Each row is a point on a landscape with many peaks, with its height.
A climber steps from a point to whichever of its 2 nearest points has the largest rise for the distance, and stops where none of them is higher. Distance is the straight distance between rows; heights are no part of it.
k711 h=196: [121 146 112 173 142 124 126 161 136 179 138  81 127 104 140 123 105 123
  66 183 105 140 152 145  99 147 117 118 144  88 130 111 167 110 168 156
 133 109 151 152 126 101 162 134 125  93 150 131 162]
k382 h=170: [104 124 139 153 152  80 193 158 129 115 132 107 136 142 122 188 118 108
  80 168  76 140 137 130 102 142  99 112 118 108 118 137 139  60 143 118
  93  74 125 120 109 121 152 101  91  75 156 114 158]
k262 h=213: [109 161 125 170 127 117 141 151 120 171 162 123 133 116 137 142 108 142
  71 144 139 125 141 143 104 188 114 142 125 117 117 125 137  81 168 156
 123 105 154 161  99  95 180 108 114 102 166 130 191]
k435 h=113: [181 137 154  75 118 142 145 133 111  56  99 141 147  87  92  91 139 115
 179 109 124 123 141  80 135 117 115  66 132 116 131 131 114 168  94 105
 165 148 144 105 149 146  96 156 136 129 100 122  77]
k916 h=145: [138 143 128  83 136 118  74 127 130 169  92  98 132 127 128  89 171 125
 159 135  97 137 108 100 114 113 203 115 148  88 125 102 156 180 138 124
 157 135 111 143 166 134 104 162 167 119  73 131  65]
k747 h=496: [102  80 144 126 149 138 183 114 117  71 101 161 145 187 117 216 141 104
 116 124  98 130 127 136 137 106 105 111 132 138 124 132 108  80 130  71
  81  65 113 118  98 185 139 110 105 103 165 118 119]
k353 h=127: [162 173 140  75 126 138  76 134 115 146  90 116 135  93 112  81 156 136
 169 160 117 139  96  95 122 106 161 104 131  89 138 114 143 188 126 117
 191 144 161 139 145 136  95 158 163 110  73 113  76]
k535 h=37: [ 98 166 145  79 166 113  66 116  93 170 103 169 163 141 138  97 174 139
 139 102 135 152 112 107 121 136 206 158 153 144  93 129 125 132 150 107
 147 109 105 155 116 141 120  97 142 127 120 117 103]
k595 h=447: [142  97  86 164 124 200 146 118 145 130 133 141 142 138 128  90 142 141
 141 119 196 139 128 206 177  60 127 156 146 185 175 113 166 108  85 114
 155 160 159 120  88 197 112  87 145 160 165 131 162]
k154 h=491: [ 87  78 150 107 107 133 113  80 162  69 123 147 108 198 117 213 139 135
 139  79 114  93 109 135 153 125 128 142 134 142 115 134  72 135 115  88
 101 112  95 125 122 162 119 139 114 156 122 134  92]
k631 h=296: [165  88 128 157 101 136 167 132 179  45 163 127 102 132 110 143 128 124
 150 101 146  81 155 118 136 141  52 118 106 140 138 148 102  97  87 133
  98 178 105 104 116 108 116 134  90 160 119 147 128]
k261 h=348: [165 127 124 160 120  67 179 155 156  90 137  58 129 110 119 154  85  75
 117 155  78 132 156 107 113 159  95  69 133  83 118 139 144  94 139 131
 111 116 108 131 155 106 150 132  82  83 134 133 159]
k593 h=58: [113 185 135  99 154 114  61 115  87 134 115 205 165 136 121  44 203 155
 159  93 170 170 117  70 126 146 178 178 153 157 106 135 114 143 126 108
 163 151  97 124 126 121  96  64 127 138 103 109 115]
k829 h=707: [182 198 138 109 131 140 117 166 100 114 154 145 113  56 110  93 119 164
 153 143 122 145 147  96 132 168  69  88 105 137 132 145 113 124 103 154
 145 184 158 124 112 109 122 103 111 152 114 120 135]
k891 h=143: [164 142 143 105 136  88 182 134  92  76 104  95 148 107 104 180 113  71
 117 146  32 141 127 106 109 120 105  45 127 120 115 136 141 121  98  87
 116 112 117  94 175 163 125 135 122  75 126 112 103]
k821 h=701: [147 168 140 100 139  93 117 165 105 100 147 134  94  94 123  76 128 145
 150 120 114 139 157  65 120 131  90 108  94 132 142 144 125 148  68 143
 139 182 111  69 153  84  82 108 116 155  83 109  78]
k457 h=254: [128 145 135  94 162 143 119 131  89 124 140 206 162 129 121 109 154 160
 122  79 162 134 146 125 131 144 116 159 146 203 107 145 106  92 125  95
 122 140 109 134  79 147 129  50 114 150 160 124 151]
k752 h=21: [ 90 159 160  63 164 100  77 119 109 169 100 127 156 166 115 117 146 120
 165  88  98 150 107  95 118 151 223 134 148 111  86 122 113 155 159 113
 110  86  89 174 146 130 129 122 149 116 111 123  84]
k17 h=118: [142 172 144  86 131 104  82 131 129 119  98  99 137 114  93  67 141 118
 195 111  98 148 132  71 117 144 186  95 140  73 110 119 111 202 133 136
 136 119 100 144 172 107 113 134 131 114  83 128  77]
k93 h=727: [141 170 162 125 107 193 115 108 129 115 109 152 142 116 119 139  84 163
 140 140 127 124 102 185 183 119 135 136 101 137 129 134 115 114 146 139
 126 145 193 192 106 178 152 147 128 143 142 171 174]
k179 h=398: [ 93 131 147 143 128 134 141 169 132 113 181 121  83 142 142 188 113 165
 104 137 127  94 125 129 136 162  74 172  46 156 145 153 106  83 111 170
  99 154 156 135 101  84 131 114 136 169 118 123 131]
k411 h=453: [115  92 158 113 122 112 126  97 148  99 109 126 130 166 115 168  99 103
 154  87 108 112 137 128 147 141 151 124 132 117 106 134  89 137 153 109
  98  87  99 161 138 135 143 152 114 124 130 144 109]
k347 h=590: [110 109 148 108 111 163 106 115 150 102 132 139  98 151 134 172 135 151
 127 122 121  95 111 162 143  94 103 159  92 156 144 139 114 144  99 122
 123 161 130 120 125 135  96 142 147 180 105 144  91]
k200 h=573: [134 119 138 134 170 154 176 138 105 102 111 162 159 128 132 155 139 127
 109 151 111 140 148 146 127 108  98 109 142 148 132 134 141  75 132  89
 110  88 136 126  87 171 146 104 113 105 169 127 142]
k368 h=571: [188 164 125 124 115 141 113 144  98  99 120 168 166  65 100  52 157 135
 156 119 147 163 158  83 133 172 120  83 172 133 102 120 107 141 134 129
 168 152 132 125 128 140 119  94  99 135 135 135 157]
k173 h=609: [ 85 121 128 168 102 158 101  79 171 171 113 104 128 148 137 120  67 118
 132 129 155 133  86 202 174 114 209 160 137  90 128 121 147 137 170 162
 125 120 161 199 161 137 160 173 128 120 145 156 184]
k141 h=638: [146 157 101 100 109  95  97 167 120 152 140  71  79  88 140 117 145 114
  87 158  69 123 118 106  78 111 121  95 112 111 147 121 151 187 101 142
 156 165 123  85 184 101  94 165 163 120  71 112  72]
k445 h=559: [148 109 158  62 130 148 150 101 100  57  69 141 156 146 101 171 142  89
 165  94  71 134 113 110 155 102 141  71 123 126 116 117 113 159 125  72
 122  99 130 133 156 200 125 168 161 115 109 129  63]
k896 h=281: [112 158 122 148 131 108 102 102 126 149 176 204 138 123 137  62 139 163
 128  74 215 130 145 106 128 192 126 184 128 178 124 129 106 139 113 172
  97 178 102 106 119  66 122  87 127 180 155 139 163]
k423 h=477: [125  97 107 181 120 202 174 118 138 134 143 148 140 160 128 126 145 160
 121 130 187 122 133 203 162  87  96 167 132 171 167 118 153  71 104 116
 128 144 160 123  64 177 145  69 119 144 174 124 187]
k628 h=663: [131 150 113 114 172 101 100 163  95 185 118 111 127 101 146 101 160 127
  86 175  90 146 143 116  84 117 144 111 149 121 123 117 173 133 135 124
 163 115 123 109 111 127 120 112 144  98 132 111  97]
k218 h=322: [136  57 102 147 114 106 148  60 125 153 122 174 160 170 153 125 122  76
 183  65 192 150 144 130 148 145 191 139 212 125  96 111 126 140 168  86
 112  80  90 132 130 131 153 138 109 119 174 118 135]
k982 h=755: [150 154 145  55 144 170  95 123 110 124 104 169 142 128 113  86 166 161
 189 128 167 134  78 102 147  68 127 158 102 176 158 128 141 157  94  88
 191 167 158 112 111 162  64 113 172 150  76 100  84]
k337 h=796: [112  46 106 172 154 143 166  83 116 152  70 118 125 196 156 178 153  67
 127 139 122 168 134 153 144  90 178 140 169  83 140  83 153 127 170  87
 100  63 122 117 146 167 168 151 122 101 148 121 132]
k492 h=410: [ 99 158 126 137 121  96  73  87 158 173 134 125 151 115 132  55 110 134
 159  98 171 141 122 113 104 166 199 151 156  97 101 118 103 187 154 193
 111 127  86 165 175  68 128 166 149 137 136 144 147]
k83 h=257: [126 184 134 138 131 119 107 140  93 149 178 194 135 108 126  87 141 169
 112  88 175 143 152  97 130 211 106 161 112 190 118 151  96 108 126 157
 105 174 120 122 103  84 140  65 120 167 151 135 181]
k557 h=513: [151 129 135 177 113 196 179 133 137 121 141 141 128 125 135 134 126 163
 117 157 152 110 123 177 152 122  75 136 107 149 151 124 152  64 125 127
 117 153 180 138  78 157 157 106 108 134 153 148 187]
k560 h=364: [114 114 145 153 115 140 150 137 150 120 176 145 105 149 128 150 118 163
 125 111 167  86 141 141 137 163  86 169  96 149 130 142 110  82 123 148
 106 147 144 140  87  97 147 111 113 160 147 139 148]
k450 h=724: [178 164 120  89 154 130 135 165  90 141 133 143 120  73 125  99 145 143
 130 176 121 140 127 106 102 107  69  81 121 149 147 130 161 135  91 115
 188 168 156  88 111 128  90 118 141 119 115  90 111]
k98 h=300: [102 191 154  85 176 120 105 176  72 136 157 148 114 117 137 140 117 173
 101 141 100 142 139 104 120 149  99 144  71 175 117 157 126  93 116 138
 124 135 147 129  91 110 122  77 135 146 132 107 114]
k38 h=290: [143 109 152 129  95 165 171 107 143  33  99 118 122 147 116 210  94 103
 119 148  84 105 117 151 152 105  75  94  83 107 145 135 106 117 136 120
  98 128 152 157 144 165 160 179 110  98 121 150 139]
k242 h=155: [133 134 140 126 140  76 195 150 113  71 127 100 137 121 118 204 129  92
  96 154  49 132 123 125 101 117  91  87 117 135 118 147 138  74  94  94
  98 105 113  86 142 146 122 107 104  88 135 116 128]
k700 h=553: [135 168 146 102 173  83 145 166  77 121 145 153 153 104 119 121 132 136
 112 122  99 149 158  94 108 145 119  99 145 168  90 150 134  74 109  96
 128 108 104 106  91 139 127  46  91 118 161 100 138]
k732 h=698: [131 136 155  51 125 175  84 106 135 121  99 161 137 151 115 129 165 161
 186 122 146 124  57 129 163  51 154 149  94 164 145 131 133 165  86  96
 168 162 143 124 135 180  66 152 176 174  72 116  61]
k24 h=536: [ 91  64 129 142 102 133 128 101 169  95 145 138  96 180 131 180 146 139
 121  93 148  85 127 147 134 124 108 160 133 137 129 129  99 122 108 112
 120 137  97 105 118 129 113 127 109 165 125 133 107]
k321 h=617: [184 154 144  81 114 191 152 130 103 111 108 153 136  84 112 110 114 150
 157 162 158 121  96 140 146  76  81  86  98 162 162 126 142 159  95 113
 182 175 210 117 114 178  83 161 175 134 108 122 130]
k583 h=131: [175 130 140  89 132 121 169 136  90  84  93 122 153  95 104 132 136  89
 135 143  80 138 130 100 117 105 106  31 134 118 132 122 148 152 107  89
 159 125 149  98 160 169 112 163 149  89 112 107  87]
k692 h=349: [ 59 118 133 132 157  81 125 149 116 158 147 106 118 165 131 185 113 129
  62 131  98 110 122 126  91 146 161 160 107 121 111 129 119 103 154 133
 103  57 120 143 113  98 145 114 144 103 152 114 121]
k293 h=321: [161 113 132 150 102 118 173 132 156  59 121  88 121 122 121 172  94  88
 124 138  89 106 144 126 129 139  81  82 109  96 135 137 119 107 137 129
 111 129 121 144 146 122 150 164  91  98 121 147 143]
k640 h=754: [ 74  28  90 177 105 119 155  66 147 179 106 121 115 208 159 168 143 108
 128 119 176 134 120 171 137 107 188 160 183  85 125  93 140 121 162 106
 126  86 109 115 127 137 160 144 118 108 149 106 135]
k603 h=506: [105 117 139 130 109 108 113 104 166 134 137  99 129 150 109 140  66 117
 142 100 133 113 130 130 128 164 154 145 123  91 114 140  92 154 174 160
  94  86 111 185 149  88 166 169 128 113 138 160 144]
k198 h=507: [120  94 134 183 133 185 195 113 122 110  99 155 148 154 142 157 124 119
 112 168 158 149 127 164 161 108 118 137 144 106 148 111 147  63 161 122
 100  97 169 132 100 182 198 116  82  87 177 133 205]
k890 h=373: [ 61 131 131 106 149  90  89 150 129 163 138  61 112 168 119 174  99 129
  75 118  75 116 108 108  95 145 182 154 110 108 117 126  97 149 157 141
  93  70 114 161 162  93 135 138 173 107 126 135 109]
k94 h=80: [129 196 169  95 126  87  94 131 124  86 113 126 144 110  86  84  97 131
 192  90 116 147 153  67 129 156 160 106 117 101 100 144  64 185 123 162
  98 110  92 151 157  99 134 112  99 133 112 136 102]
k805 h=165: [115 143 115 119 145 119  68 141 139 206 110  70 126 117 139  83 123 127
 111 151 103 140 128 123  96 133 191 129 160  87 121 112 152 172 165 151
 139 121 115 168 160 108 127 156 173 110 118 137 105]
k644 h=582: [149 190 130  95 181 109 119 166  56 144 124 160 151  85 117 115 155 143
  97 165  82 174 135 106 108 136 111  88 145 151 100 140 138  96 129 104
 156 106 134 120  82 155 131  57 113  96 160  91 140]
k148 h=628: [184 195 126 125 105 142  69 143  97 130 127 160 131  53  90  59 159 159
 153 150 138 171 128  89 142 169 112  93 137 113 118 125  98 159 132 156
 186 171 164 142 136 116 117  97 119 132 110 132 163]
k941 h=660: [174 153 148 106 113 211 146 114 112  94  98 156 148  87 114 111  98 158
 152 152 142 136 100 167 186  85 110  99 106 150 149 124 134 131 120 122
 153 155 210 149 109 207 124 155 152 142 138 152 156]
k534 h=718: [ 73  19  91 174  87 102 174  83 156 165 110  95  97 198 140 175 127 100
  98 124 138 136 101 147 123 139 148 159 149  66 117  82 127 126 182 128
 122  83 104 121 144 120 169 156 103  88 134 101 149]
k301 h=661: [115 153 147 158 100 184 105  92 156 130 106 131 139 136 126 123  70 134
 141 133 143 130  89 204 196 116 181 144 118 114 135 127 129 123 159 156
 126 139 184 205 137 172 167 164 116 130 145 171 195]
k396 h=529: [152 155 132  98 102 158 120 159 130 114 150 135  74  85 134 150 102 162
 153 153 128 107 118 133 146 116  56 136  45 168 170 159 124 160  89 157
 124 214 163 106 137  96  95 157 159 177  74 125 102]
k77 h=414: [153  98  94 190 106 192 157 108 139 104 116 146 146 130 141  82 123 119
 143 110 197 136 134 187 190  96 149 128 169 152 146 110 154  97 125 125
 147 153 177 129 120 201 155 119 110 143 173 156 194]
k615 h=259: [144 110 135 121  86 155 164 116 151  18 137 129  99 142 111 204 124 123
 125 115 103  82 111 140 139 119  43 113  87 144 140 151  92 105  95 118
  97 166 130 123 129 149 122 149 107 138 111 137 118]
k237 h=385: [105  76 103 188 109 160 138  88 157 147 111 132 128 163 160 112 125 123
 140 121 189 123 122 201 170  90 180 151 169 118 139 111 158 110 131 128
 143 128 150 132 123 161 146 136 111 135 158 143 162]
k340 h=550: [140 133 125 166 107 172 145 139 141 143 132 118 112 106 147 128 115 148
 107 177 133 111 126 186 143 100  99 140 105 124 155 120 168 111 131 147
 140 153 179 138 112 141 133 143 127 141 134 156 152]
k567 h=436: [ 98 150 139 126 139 149  86 169 121 149 175 124  88 120 158 140 102 174
 122 149 142 107 135 124 148 159 107 188  49 169 153 151 120 124 110 184
 108 173 161 130 119  74 110 125 167 192 107 126 116]
k803 h=833: [123  71  99 157 141 138 131  96 136 172  77  93 119 165 163 151 157  84
 117 146  99 142 127 160 131  85 189 128 167  88 139  81 168 148 161 103
 116  96 120 126 163 160 139 169 152 108 115 138 110]
k153 h=454: [ 84  72  91 171  81  67 160 140 167 144 181  66  98 156 118 143  83 128
  92 112 146  99 118  95  94 189 135 166 103  76 117 126  91 123 152 189
 118  88 108 134 157  47 162 158 119 102 134 122 154]
k229 h=566: [136 143 139 159 122  66 150 155 154  97 182 109  97 112 122 123 100 130
 138  99 132 106 171  84 114 172  99 128 104 121 120 155  98 105  99 176
  92 143  92 102 136  67 129 126  89 153 125 140 135]
k994 h=594: [137 106 152  71 126 174 156 106 106  56  87 165 149 145 108 192 148 119
 134 123  94 125 102 142 150  67 104  90 113 161 144 127 114 142 101  71
 123 113 146 112 138 212 114 167 172 123 126 127  79]
k581 h=789: [114  44  87 167 106 121 127  69 168 165 101  63  91 182 157 150 150  74
 129 111 104 127 112 147 127 115 183 137 184  65 130  73 154 168 176 115
 108 103  98 128 192 135 138 188 144 114  97 140 125]
k688 h=455: [101 149 130 141 109 104 123 169 155 109 168  53  94 128 116 184  70 134
  92 121 100 105 132 108 116 164 108 138  64  92 132 163  75 124 130 193
  96 109 136 165 147  76 149 152 135 122 111 147 138]
k151 h=577: [131 103 121  93 164 145 137 128 103 132  93 146 145 149 139 151 189 125
 114 139 100 131 118 137 117  58 128 120 137 163 156 113 149 129 103  75
 142 106 112  84 111 184 110 121 164 125 119 119  74]
k181 h=278: [125 133 129  87 152 165 103 106  93 125 102 202 193 140 124 103 177 146
 148  75 178 154 121 133 148 106 165 159 170 189 100 132 105 108 123  82
 143 123 114 146  95 183 119  71 139 148 151 121 135]
k393 h=518: [178 128 130 131 126 108 153 143 111  80 130 169 172  91 109  60 127 103
 178  80 150 138 179  72 128 171 126  92 183 149  92 131 108 129 129 117
 118 128  96 111 116 137 124  99  75 141 156 132 144]
k654 h=761: [146 161 139 108 136 180 112 139 103 135 136 166 131  91 122 109 125 177
 141 136 149 127 120 152 150 128  90 148 100 184 135 137 132 112 117 125
 141 180 168 142  86 144 119  95 140 165 130 141 147]
k255 h=51: [108 164 180  81 128  61 106 112 115 112 117 118 150 148  82 113  81 109
 198  65 105 142 140  61 130 159 194 117 125 110  84 144  66 182 140 136
  71  79  67 149 156 106 141 105 104 120 119 131 101]
k247 h=712: [144  95  93 166  81 156 143 128 154 134 116  89  99 107 160 145 148 106
  84 180 104 103 101 181 106  67 103 123 124 114 166 102 177 158 118 129
 150 161 150  93 171 139 106 184 144 126  91 140 114]
k11 h=302: [124  92  99 124 134 136 122  75 104 152 107 204 190 159 141 119 155 104
 147  60 205 156 137 140 149 126 190 146 204 170  96 124 122 108 144  77
 125  98 100 132 106 163 144  88 126 135 179 121 149]
k270 h=551: [ 90  81 112 112 141 151 134  96 121 123 102 146 135 192 141 205 201 116
 107 129  97 131 110 160 131  59 136 138 149 151 151 106 130 124 107  71
 113  86 104  89 116 196 123 119 156 129 126 119  82]
k304 h=344: [125  76 116 142 109  81 126  65 154 158 132 159 146 153 142  87 117  93
 190  65 172 130 140 119 122 158 194 140 195 110  98 110 117 170 159 121
 103  94  65 128 148  96 135 159 121 123 152 133 124]
k451 h=627: [184 181 120 125 112 136 108 173 134 143 144  86 102  53 127 110  90 137
 119 178  99 137 142 124 114 135  77  73 106  88 147 142 140 153 115 175
 157 172 162 143 147  96 130 157 135 121 111 130 124]
k601 h=328: [140  87 134 163 101 109 177 123 176  77 180 153 113 159 105 140 120 138
 159  86 183  80 149 108 136 170  72 141 114 142 120 148  90  86 103 138
  87 144  97 116  91 103 142 119  70 150 153 137 148]
k274 h=519: [ 83 178 157 100 140 142  52 123 132 177 130 130 136 128 134 124 108 158
 123 130 131 131  95 142 132 139 187 177 104 130 106 139 108 143 146 165
 129 126 140 194 137 113 120 146 164 153 123 140 123]
k693 h=445: [169  64 109 160 136 141 192 128 142  68 111 124 154 123 137 128 139  83
 132 125 135 126 168 121 133 112  99  83 171 126 128 116 154  97 130  91
 134 119 117  97 134 159 135 140 111 121 146 133 126]
k594 h=539: [101  95 130 155 133 148 161 107 128 135 114 168 145 164 139 166 127 133
 111 130 161 124 132 169 142 119 128 152 147 130 124 122 130  77 153 107
 112  85 141 143  83 154 164 107 103 107 172 129 161]
k408 h=381: [145 109 115 172  96  49 169 136 171 106 160  54 119 127 108 129  67  79
 139 120 114 118 160  87 113 180 112 101 128  82 112 151 106 125 154 163
  95  97  89 130 152  75 160 147  75  90 127 144 162]
k653 h=361: [ 66  85 110 181  94 142 111  78 175 184 143 131 107 171 159 119 120 140
 124 113 203 106  92 209 157 109 202 180 146 116 132 128 153 119 124 153
 149 137 138 142 119 127 116 141 134 153 152 133 151]
k211 h=505: [113 128 128 172  96  71 153 159 170 104 193  71  90 129 115 161  82 130
 114 107 136  95 140  84 116 190 105 150  66  99 128 155  69 109 116 201
  95 113 115 132 141  57 151 145 105 129 119 132 150]
k522 h=575: [176 135 138  84 102 174 126 132 128 117 123 143 110  91 117 108 117 158
 170 148 154 104 104 138 148  80  76 123  78 170 170 136 141 176  81 130
 162 209 171  99 134 130  72 158 162 171  79 125 105]
k513 h=774: [178 167 117  98 150 134 121 165 102 124 155 148 110  71 121  56 138 157
 156 145 142 143 149  82 124 137  63 103 114 155 151 137 148 135  81 134
 163 199 141  85 112  99  90  95 123 151 102 104 112]
k886 h=471: [ 94 185 134 109 152 139  51 166 101 180 160 131 108 112 159 109 112 172
 107 155 138 130 123 113 132 161 150 192  75 157 129 145 122 144 122 187
 132 155 158 154 125  84 108 118 170 169 118 117 123]
k608 h=675: [155 120  96 139 118 119 114 149 139 172 117  79 100  91 157 108 153 111
  84 183  93 118 129 140  84  93 126  98 142 105 153 103 186 171 131 128
 162 151 125  94 160 115 105 172 158 119  94 131  92]
k925 h=475: [179  88 122 143 126 110 163 132 130  92 108 122 156 104 128  83 121  73
 167 100 126 132 181  95 127 147 133  71 185 115 104 116 142 136 137 105
 132 110  95 106 143 137 129 144  92 123 140 133 113]
k65 h=632: [141 122 140 121 141  97 131 151 138  95 150 136 107 116 124  94 127 131
 141  97 129 107 167  97 111 137 107 120 120 143 125 135 119 131  90 133
 121 157  86  82 138  94 102 116 102 164 113 134  96]
k220 h=515: [126 123 132 141 142  83 165 146 113 133 152 160 152 123 128 132 117 108
 118  97 140 120 162 112 111 168 128 123 164 149  95 141 128  81 147 106
 109  88 100 128  91 118 154  82  78 113 173 121 155]
k577 h=612: [133 154 102 114 196 124 125 155  64 171 128 160 155 107 148  96 190 145
  83 155 126 154 149 128 103 106 104 138 148 183 129 136 163  91 121  98
 160 113 108  96  64 148 123  58 137 118 156  87 142]
k549 h=567: [ 70 138 143 130 122 141  71  78 163 188 123 115 141 151 130 133  81 137
 136 116 149 127  83 172 145 134 210 168 135 101 110 130 123 140 165 154
 115 108 130 207 157 119 139 171 163 130 140 148 148]
k510 h=482: [132 173 122 112 105 120 118 178 121 101 168 100  65  86 142 169  99 133
 109 140  86 115 120 112 122 135  64 127  44 147 153 163 112 154  81 170
 113 191 145 100 166  85  98 154 150 152  70 112  96]
k447 h=333: [ 85 102 136 163 107 145  90  88 178 159 160 143 106 153 142 106 124 156
 146 107 192  94 112 174 151 128 165 191 127 141 132 135 126 141  99 165
 129 164 123 129 125 102  98 143 143 191 135 145 129]
k540 h=485: [109  64 111 158 139  84 183 136 143 124 150 136 128 161 140 152 149 106
 109 104 145 108 151 128 101 134 114 137 162 133 111 127 140  77 132  98
 118  92  86  93 101 111 138  95  89 119 151 109 136]
k196 h=637: [126 125  98 138 185 110 141 156  96 180 116 125 143 114 161 118 190 118
  74 183 103 139 149 144  86  90 122 122 152 141 145 122 188 103 122 101
 150  98 101  78  88 139 122 100 140 104 142 103 114]
k900 h=525: [ 89  59 109 134 137 118 166  98 126 105 108 134 130 198 132 214 184  94
 104 102  98 125 125 138 124 102 125 128 165 140 129 108 119 103 125  63
  98  69  87  80 113 175 133 107 115 120 134 105  98]
k563 h=327: [ 91 150 157 106 163  97 120 163 106 125 146 131 117 139 127 172 111 140
  92 122  93 118 135 122 107 139 130 139  99 144 109 147 116  92 128 120
 112  94 122 135 107 114 136 101 124 126 144 125 111]
k441 h=694: [169 175 101 111 170 119 114 169  76 185 129 135 124  72 144  87 167 138
  88 212 107 163 123 116  94 110  81  87 137 143 141 128 179 125 113 129
 193 139 153  86  88 129 109  97 144 100 136  81 122]
k109 h=372: [130 105 113 156 110  90 108  71 173 163 126 115 142 125 135  53 111 101
 188  89 165 130 145 123 115 155 194 131 183  87 108 102 118 195 165 165
 103 117  71 143 175  77 132 180 130 127 135 144 137]
k269 h=592: [161 191 131  75 116 115  99 178 106 136 128  92  97  78 110 137 106 131
 121 171  76 141 117 104  99 108  94  64  92  97 140 148 125 176  96 148
 163 157 160 122 161 105 108 155 151  99  89 104  86]
k943 h=420: [ 99  95  87 166 103  51 144 141 158 139 163   8  99 143 108 141  82  90
  96 108  93 112 127  87  87 170 143 128 131  73 110 127 110 147 159 158
  96  80  87 123 182  57 148 145 124  88 119 135 148]
k790 h=409: [ 90 146 129 118 115 124  94 166 147 130 134  49  95 133 126 189  90 132
  73 151  74 113 107 137 106 125 126 143  82 100 139 138 104 160 146 163
 103 110 146 169 163  97 134 168 165 119 104 146 114]
k899 h=27: [104 147 174  65 149  93 103 103 108 143 103 128 164 171  98 143  86  99
 183  68  96 156 117 103 133 163 201 125 135 115  77 141  87 162 176 104
  82  59  87 195 143 132 149 121 127 107 140 137 109]
k777 h=307: [ 93 106 130 145 135 128 106  95 153 158 173 179 126 152 143  95 139 157
 134  83 204 104 138 145 137 148 139 196 143 164 123 135 123 127 107 148
 119 152  97 114 105  94 111 103 133 176 155 132 135]
k399 h=232: [138 176 133 165 117 129 136 139 104 157 173 174 143 112 129 132 135 156
  85 112 158 131 141 134 123 201 106 144 126 169 110 143 112  73 155 140
 115 136 143 150  85 112 175  79 111 132 171 142 211]
k931 h=180: [130 132 106 162 129 140  96 131 139 198 109  89 127  96 156  87 115 123
  92 169 128 135 137 166 116 117 168 133 158  97 129 107 175 147 166 149
 153 133 148 154 140 122 137 149 141 112 135 151 149]
k837 h=82: [137 185 124 102 156 118  64 124 102 130 123 174 129 119 121  13 192 166
 175 127 167 157 120  59 127 126 140 167 133 142 147 126 141 167 102 119
 182 175 124  99 128 107  70  82 132 145  70  99  77]
k755 h=605: [149 102 110 131 155 169 177 139 114 117 111 152 150 127 139 142 164 128
 104 166 128 138 136 159 116  59  80 119 134 163 165 119 166 100  95  88
 143 118 131  86  96 172 112 113 151 119 147 119 124]
k185 h=181: [114 144 117 157 166  82 160 172 123 154 133  81 129 117 135 158 130 105
  61 194  57 153 147 133  83 135 110  96 133  94 125 128 168  85 138 128
 114  87 127 112 121 108 140 110 120  77 153 112 146]
k927 h=457: [137  45  94 177 120 137 188 128 164  99 125 116 128 150 149 146 164 105
 105 132 147 108 153 149 116  97  86 119 162 124 143 108 155  90 120 104
 137 128 108  83 120 139 127 121 100 129 131 122 135]
k574 h=584: [171 176 119 153 118 160 127 163 124 166 149 106 112  69 144 115 109 156
 103 199 122 130 135 158 123 131  75 106 103 122 155 126 171 121 129 157
 154 168 185 135 110 119 134 144 136 134 128 138 154]
k219 h=769: [133  69 103 183  77 141 151 114 177 104 109  70  99 131 152 152 124  87
  98 153 110  98 123 159 126 113 105 118 136  72 149  95 146 136 151 140
 130 141 130 117 171 120 139 181 105 110  95 147 140]
k4 h=644: [136 121 158  71 128 163 106 114 128 102  93 148 134 136 121 146 142 142
 152 120 110 115  99 139 153  79 134 125 106 141 134 132 119 153 101 100
 149 145 141 132 136 169  95 159 158 156  95 142  78]
k586 h=829: [127 154 141  78 156 160  85 131 103 151 123 170 136 114 132  90 151 171
 148 131 149 135 109 126 140 102 128 171 106 183 132 137 134 132 110 117
 160 168 139 132  97 141  93  95 151 169 110 121 106]
k800 h=452: [114 162 127 147 102 123  80  95 161 167 140  97 151 114 117  81  69 132
 146 110 162 135 130 136 129 172 168 145 142  85 113 139  96 176 173 193
 107 124 122 191 166  77 162 166 139 121 142 171 180]
k704 h=713: [ 98  51 102 179  94 115 185 119 166 122 104  71 103 165 141 171 123  81
  79 156 108 124 109 137 111 132 101 130 130  59 135  88 136 106 177 143
 110 103 118 118 154 118 165 160  87  83 111 117 166]
k826 h=106: [152 207 135  90 141 124  52 132 107 129 118 151 119  91 106  49 173 157
 178 152 138 156 101  61 128 128 148 130 127 102 139 128 126 187 113 124
 195 151 164 124 135 110  82 111 141 121  71  98  86]

For each start below, name the point where the climber stops.
k154 -> k586
k181 -> k603
k38 -> k513
k927 -> k513
k601 -> k93
k891 -> k451
k447 -> k451
k931 -> k451

Call two points neighbours if one is among the 2 nearest of the other. Go from one point of each pair to the other, from neighbour to neighbour, staying as high as possible. Name the lowest point that can't be avoided.
k451 and k93 -> k510
k451 and k219 -> k269
k603 and k586 -> k411
k586 and k513 -> k829
k803 and k219 -> k704
